Each scene shows the same named points in several views. A view is turned or mirrored, and shifted as a whole, has a little noise and may leave points out.

Scene 1
View 1
Mure: [ 27  20 -50 -46  10  36  -3 -16   2   7 -22  63  13  24  22  35  11 -37
 -45  12]
keka: [-29   2  -7 -21  34  37 -18 -56   8   4 -50  16  18  10  64   8  -5 -77
 -26  19]
gar: [ 30  49 -30  17   3  24   7  -4  36 -12 -37  16   3  32  42 -15   8  -7
 -58   6]
fir: [-19  15   8   0  24   8 -48  14   5 -13 -23 -18  13  -4  -1  13 -25  -7
  11 -20]
mubun: [-30  18   7 -16  29  10 -65  32  -2  -2 -23 -22  11 -13 -15  20 -33  16
  21 -41]
liri: [  7  75   3  70   2  13 -13  33  51 -25 -56 -61  -6  23  50 -57 -10  43
 -42 -24]
Tid: [ 15   3 -17 -24  11   2 -42  20  -3 -20   8  30  18   4 -39  49 -13  -5
  11 -12]
Kova: [ 24 -23 -23 -35  11  -1 -31 -18  -9 -33  28  71  34   9 -48  70  -6 -58
  12  25]
dubi: [-10 -22  -1 -14  28  10 -29 -43   4 -27  -7  34  26   7   4  36 -12 -79
   8  27]
Pilo: [-20 -32   3 -32  34   9 -48 -35 -10 -21   2  37  32  -4 -17  54 -17 -74
  23  18]
rala: [ 18  10 -41 -48  12  27 -19  -8  -2   2 -12  54  14  15   1  42   6 -31
 -24   4]
bok: [-20  38  -5  -4  23  27 -32  12  15   5 -53 -23   2   6  38 -10 -15   5
 -24 -26]
pafi: [ -9   7   8  32  20  11 -18 -39  25 -38 -27  -4  23  15  32  -4  -7 -62
 -11  27]
Boziv: [  9  20 -33 -38  16  34 -13 -10   4   9 -28  36  10  14  21  27   1 -27
 -35   0]
fug: [ 18  20 -22 -33   4   0 -54  57  -9  -9  12  24  13  -2 -62  51 -18  33
  14 -39]
linan: [-31 -18  25  15  32   3 -43 -45  10 -37 -17   0  29  -2  11  18 -21 -75
  17  24]
fom: [ 37  -3  -7  30   1 -14 -18 -14  18 -62  18  36  32  23 -32  31  -5 -47
   4  31]
feg: [ 16  58 -52 -47   8  46 -14  36   6  35 -48  20  -6  18  33  10   3  32
 -58 -38]
gedov: [ 18  -3 -56 -92  14  32 -24  -2 -22  21   2  84  18   7 -21  77   2 -33
 -18  -3]
durov: [-31   2  14  25  32  26 -13 -71  29 -22 -54  -7  21  16  73 -17  -8 -90
 -26  33]
lak: [ 18  45 -15  26   5  15 -13  12  30 -20 -32  -7   5  23  23 -15  -1   3
 -33  -7]
View 2
gedov: [  9  -5  36 -49   4  84  -5  46 -69 -15 -21  -2  -3  32 -56  36  48  11
   4   5]
Mure: [  1 -27  -5 -31   4  65  25  20 -45   3 -17   5 -21  19 -31  24  26  33
 -43  14]
linan: [ -3  25 -28  16 -42 -28  -7  13  -3 -36   7   0 -49 -27 -26 -22 -10  -2
  15   7]
Boziv: [ -2 -15 -10 -10  -8  46  14   6 -42  -2 -16  11 -13   3 -20  31  27  34
 -30  11]
Kova: [  4  18  17 -45  16  35  -9  46 -24 -48 -16  -3 -22  40 -59 -23   3  -7
  31 -16]
pafi: [ -9  -2 -47  13 -26 -19  19  -6   4 -20   6  11 -47 -20  -6 -15 -18  24
 -26   6]
Pilo: [  1  30   9 -16 -34   7 -19  37 -32 -41  -1 -10 -41  -4 -50  -8  13 -14
  36   8]
feg: [ -1 -28 -14  21  10  73  10 -25 -58   6 -46  38  41   9  13  94  61  77
 -53  -2]
durov: [ -9 -14 -54  18 -61 -23  29  -7  -6   5  24   0 -77 -49 -11 -13 -16  17
 -43  39]
bok: [ -3  -7 -43  48 -39   4   3 -31 -29  -1 -15  27  -6 -40  17  53  29  52
 -36  14]
dubi: [ -2  13 -10 -15 -29   2   0  25 -21 -30   6  -4 -50  -6 -41 -17  -1  -2
   8  10]
fom: [ -9  10 -32 -16  20  -9  10  12  16 -47 -12   9 -32  25 -22 -40 -27  16
   0 -22]
gar: [-13 -33 -54  10  17  25  37 -22 -11   5 -21  31 -12   7  11  21   3  65
 -71   2]
keka: [ -5 -17 -25   1 -57  17  18   7 -34   9  16  -3 -62 -39 -23  13  13  14
 -34  41]
liri: [-14 -15 -89  79   3 -22  18 -74  15 -13 -37  59  20 -27  60  44   3  91
 -66 -17]
lak: [ -9 -12 -52  28   8   9  17 -27  -5 -17 -26  35   2  -2  15  24   6  57
 -44 -11]
rala: [ -1 -10   1 -24   4  53   5  22 -43 -16 -18   7 -11  21 -34  24  27  25
 -13   4]
View 3
keka: [-14 -82 -18 -78  -6   5 -43   6   0 -12 -31   4   5   5 -40 -10 -13   9
 -68 -18]
gar: [ 14 -30   0 -61  -3  16 -19 -55 -17   6  30 -27 -11 -24 -53 -70  -3   3
 -19 -27]
mubun: [ 26   1 -29  -7  16  17  29 -39   5 -30  34  67   9 -25  -9  12 -39  37
 -64  34]
fug: [  56   37   -6  -21    3   32   29 -108   18  -35   17   60  -26  -13
    5   -6    2   34  -64   63]
feg: [ 41 -17   8 -11 -42  49   4 -73 -11  20   0  17 -26 -16  -9 -73 -59  -5
 -42 -17]
bok: [  4 -41 -20 -22   2  15   2  -9 -15   0  31  21  14 -29 -35 -33 -53  12
 -43 -21]
Boziv: [ 22 -41   2 -60 -20  25 -23 -55   2  -5 -25  11 -21   3 -20 -35 -11   5
 -57   2]
fir: [ 15 -12 -26 -29  22   8  12 -34   1 -29  31  42   9 -20 -24   3 -20  35
 -56  20]
fom: [  7 -13 -16 -99  36 -10 -24 -62  12 -47  19  -9 -10  -6 -51  -2  71  32
 -46  33]
Tid: [ 36   9 -10 -51   9  18   6 -83  16 -38   4  43 -19  -5  -7   3  15  32
 -66  52]
Mure: [ 26 -41   7 -74 -32  31 -35 -69   4  -3 -41  -2 -33  10 -22 -40   7  -1
 -60   3]
durov: [-32 -85 -29 -91  21 -12 -43  29  -8 -17   6 -17  24  -8 -62  -8   2  15
 -52 -31]
linan: [-13 -48 -35 -83  39 -14 -24  -3  11 -47   7  19  17  -3 -43  33  24  37
 -71  21]
lak: [ 13 -15 -13 -42  13  12   0 -50 -13  -8  48  -6  -1 -33 -47 -49  -5  14
 -24 -10]
View 4
Kova: [ 93 -24  12  -2   5 -49  19 -29 -29  24 -31 -14  32  61 -39  17 -32  19
 -20 -12]
Mure: [ 64   2  -9  44 -16 -39  28  23  13  -4 -23  20 -11  33 -38  43  28  18
  37 -10]
mubun: [-27  39  12   5   3 -37  -8 -42 -43  38  17 -14  17 -44  -4 -12  -3  27
  18 -14]
Boziv: [ 35   8  -3  37 -15 -34  23  13   3   6 -15   9 -13  12 -28  29  21  22
  37  -8]
durov: [ -20  -42    8   40  -23    9   31   37    9   17  -34  -20 -103   26
    7   -2  -34   32   21   42]
gedov: [102  12   0  27 -23 -81  13 -24 -11  -1 -35  15  30  23 -54  45  13  41
  32 -33]
bok: [-46  26   0  38 -14  -8  13  15  -2  19   8   1 -44 -37   0   2  21  22
  47   7]
feg: [  7  59 -15  49 -10 -35  16  22  13   0  13  31   3 -29 -29  39  75   6
  71 -26]
rala: [ 61   5  -1  30 -11 -45  22   0  -5   7 -21   7   7  24 -37  32  16  21
  24 -14]
keka: [  9 -25   5  45 -36 -26  25  19   6   8 -41  -7 -77  12  -8  16 -20  46
  38  21]
gar: [ -7  10 -11  41  11  10  38  51  23   8  10  13 -31  24 -15  24  48 -18
  35   7]
Tid: [ 39  18  12   0  12 -40   8 -32 -35  29   4  -6  43  13 -28   5  -1  12
   0 -20]
fir: [-20  22  12   9   5 -21   4 -21 -28  32   7 -16  -3 -22  -3  -7  -4  21
  14  -1]
dubi: [ 41 -32  14  15 -12 -27  21  -9 -19  22 -34 -20 -31  41 -13   4 -45  34
  -2  13]
Pilo: [ 54 -28  22   7 -16 -51  10 -38 -35  28 -39 -25  -8  26 -19   0 -53  50
  -4   1]
fom: [ 34 -33  10  -1  28   7  32   6 -16  29  -6 -19   2  71 -16   1 -23 -11
 -27  13]
pafi: [-11 -30  10  22   2  11  27  21  -5  26 -13 -20 -53  34   3  -5 -23  11
   2  29]
liri: [-103   43   -6   31   33   46   23   49    8   31   55    2  -31  -25
   21   -9   59  -36   35   14]
fug: [ 34  48   5  -5  26 -50  -4 -45 -43  32  24  -1  79 -11 -31   7  22   4
   3 -39]

Which points are out of place in each view (at most two, in the order of its rows)? Write - if all are in place.
view 1 | bok, fom
view 2 | feg
view 3 | -
view 4 | -

Scene 2
View 1
Zuba: [ 24  16  13 -10  -6 -24  -8 -29  26  25 -35 -17   2 -16  13  10  34 -24
 -25  -9]
Siv: [ 31   7  54 -16  18 -54  40 -32 -19  -7   9 -30 -10   2  -7 -21  37  -6
 -56 -11]
rumep: [ 30  17  40 -12  12 -45  21 -26   3   9 -16 -31  -3 -13  -4  -9  32 -15
 -41 -14]
zumen: [  2   6  10  12  -3 -10 -29 -38   7  27   1 -14  17  25  30  -7  26   6
 -15 -21]
Safo: [ 12  15  27   6   9 -27  -8 -28   8  21 -11 -29   9   3  17 -11  22   0
 -24 -22]
Gub: [ 37  36 -11 -11 -16 -25  14  -9  28   5 -42 -12 -10 -16   8   7  41 -55
 -13 -19]
keb: [ 22  28  -2   2  -6 -20  -2 -17  20  14 -25 -18   1  -2  16  -2  31 -31
 -13 -24]
pud: [  3 -10  49   2  14 -27 -24 -53  -5  36   8 -28  19  12  17 -10  23  31
 -39  -9]
Pemo: [ 27  43  -6   3  -6 -23   3  -5  31  14 -47 -23  -2 -17  13   2  29 -45
  -7 -29]
doda: [ 28  28  30  -2  10 -41  17 -18  11  11 -26 -33  -2 -15   1  -8  29 -21
 -29 -23]
zozu: [ 29  28  27  -7   6 -37   1 -20  27  27 -44 -34   1 -31   4   4  26 -22
 -27 -17]
gire: [  1   1  16  10   1 -10 -30 -41   6  29   2 -16  16  24  28  -8  25  11
 -20 -19]
View 2
rumep: [ 11 -42 -18 -19 -30   9  -2  -8  -3  24  31  24  -5   7  -6  -6 -30  38
  11  24]
doda: [ 12 -39  -8  -9 -27   6  -7  -4  -2  19  25  11   5  11 -12   2 -19  37
   6  23]
pud: [ -5 -24  -9 -37 -12  32  -8  -5 -10  26  15   4 -53 -17  12 -54 -46   5
 -15   8]
keb: [-10 -25  13 -18  -7   7 -12  -2 -12  15   7   2  16  -7 -17  19  -7  21
  -3  21]
gire: [-17 -16  11 -37   2  27 -13  -6 -11  16   4  -6 -28 -27  -4 -25 -26  -4
 -22  13]
zozu: [ 11 -31   3  -2 -23   5 -13  19 -18  20   9  10   7  24  -1   8 -20  37
  11  18]
Gub: [ -2 -28   8 -13 -14  -6  -9   8 -18  19   7  21  38  12 -14  53  -4  40
  19  24]
Siv: [ 13 -51 -35 -34 -38  15   7 -33  12  28  54  39 -17  -7  -9 -19 -38  40
  11  26]
zumen: [-19 -17  14 -35   3  24 -14  -8 -11  16   3 -10 -23 -29  -7 -20 -22  -5
 -24  13]
Safo: [ -1 -31   2 -19 -16  16 -11  -5  -4  17  16  -3 -17  -6  -9 -19 -24  15
 -10  17]
View 3
Siv: [ 35  37  24 -13   6 -10 -63  58  19  -6  -4  46  22 -50 -34 -25  67   8
   5   7]
doda: [ -2  27  20  -5  15  -4 -28  21  30  -8 -13  25  18 -11 -29 -17  46  25
  20  -4]
rumep: [ 13  32  20 -14  19  -4 -40  35  23  -7  -8  30  20 -33 -29 -21  54  15
  23  -3]
Safo: [  7  22  14   7  -8  -3 -23  26  28   4   0  29  20 -10 -17 -25  32  19
  34  11]
gire: [ 17  22   5  15 -30   5  -9  25  29  34  16  30  16 -10 -10 -26  12  12
  51  20]
zumen: [ 13  22   4  12 -32   6  -8  20  31  35  11  28  16  -7 -15 -22   9  13
  48  20]
Zuba: [  1  30  10 -14  17   3 -15  15  26  16  -5  13  12 -25 -31 -13  34  14
  44  -8]
pud: [ 33  23   8  19 -21  -3 -24  49  16  10  25  44  26 -23   9 -36  28   7
  60  29]
zozu: [-12  26  16 -11  37  -1 -16  12  24 -11 -13  15  18 -15 -21 -16  46  24
  43 -15]
Pemo: [-25  25  16 -14  25   5  -6  -7  39   9 -26   4   8   0 -46  -4  33  28
  24 -20]
keb: [ -9  25  11 -10   6   5 -12   2  37  22 -16  12  10 -10 -39 -10  28  21
  30  -8]
View 4
Pemo: [ -9   7  46   6 -12 -21  11  20  12 -19  33   7  30 -40 -24 -24  27 -17
 -13  10]
Zuba: [ -9   0  13  -1   3  -9   0  21  -4 -18  26 -10   7 -19  -7 -12  28 -23
  -9   2]
Gub: [-17  16  50  11 -12 -17  14  18  -2 -16  34  -4  15 -35 -36 -16  43 -20
  -4  18]
Siv: [ -2  14   6 -11  13  21 -27  60 -64  -7  57   0   7  25  -7 -19  32 -19
   7 -23]
zozu: [  7   2  20   6   2 -11 -14  36   3 -17  31  -3  16 -36 -15 -29  10 -29
   1   1]
zumen: [-14 -18 -14 -16   8 -12  15   7  -1 -27  20   0  26   7  33  -4  30  -7
 -43 -17]
pud: [  4 -21 -40 -19  25   5 -14  29 -19 -21  24  -4  11  20  44  -7  11 -19
 -24 -32]
keb: [-15   0  20  -2  -5 -15  15  11  -1 -19  27  -3  20 -18  -7  -9  36 -14
 -20   4]

Which points are out of place in each view (at most two, in the order of its rows)? Write - if all are in place.
view 1 | Zuba
view 2 | Gub
view 3 | doda
view 4 | keb
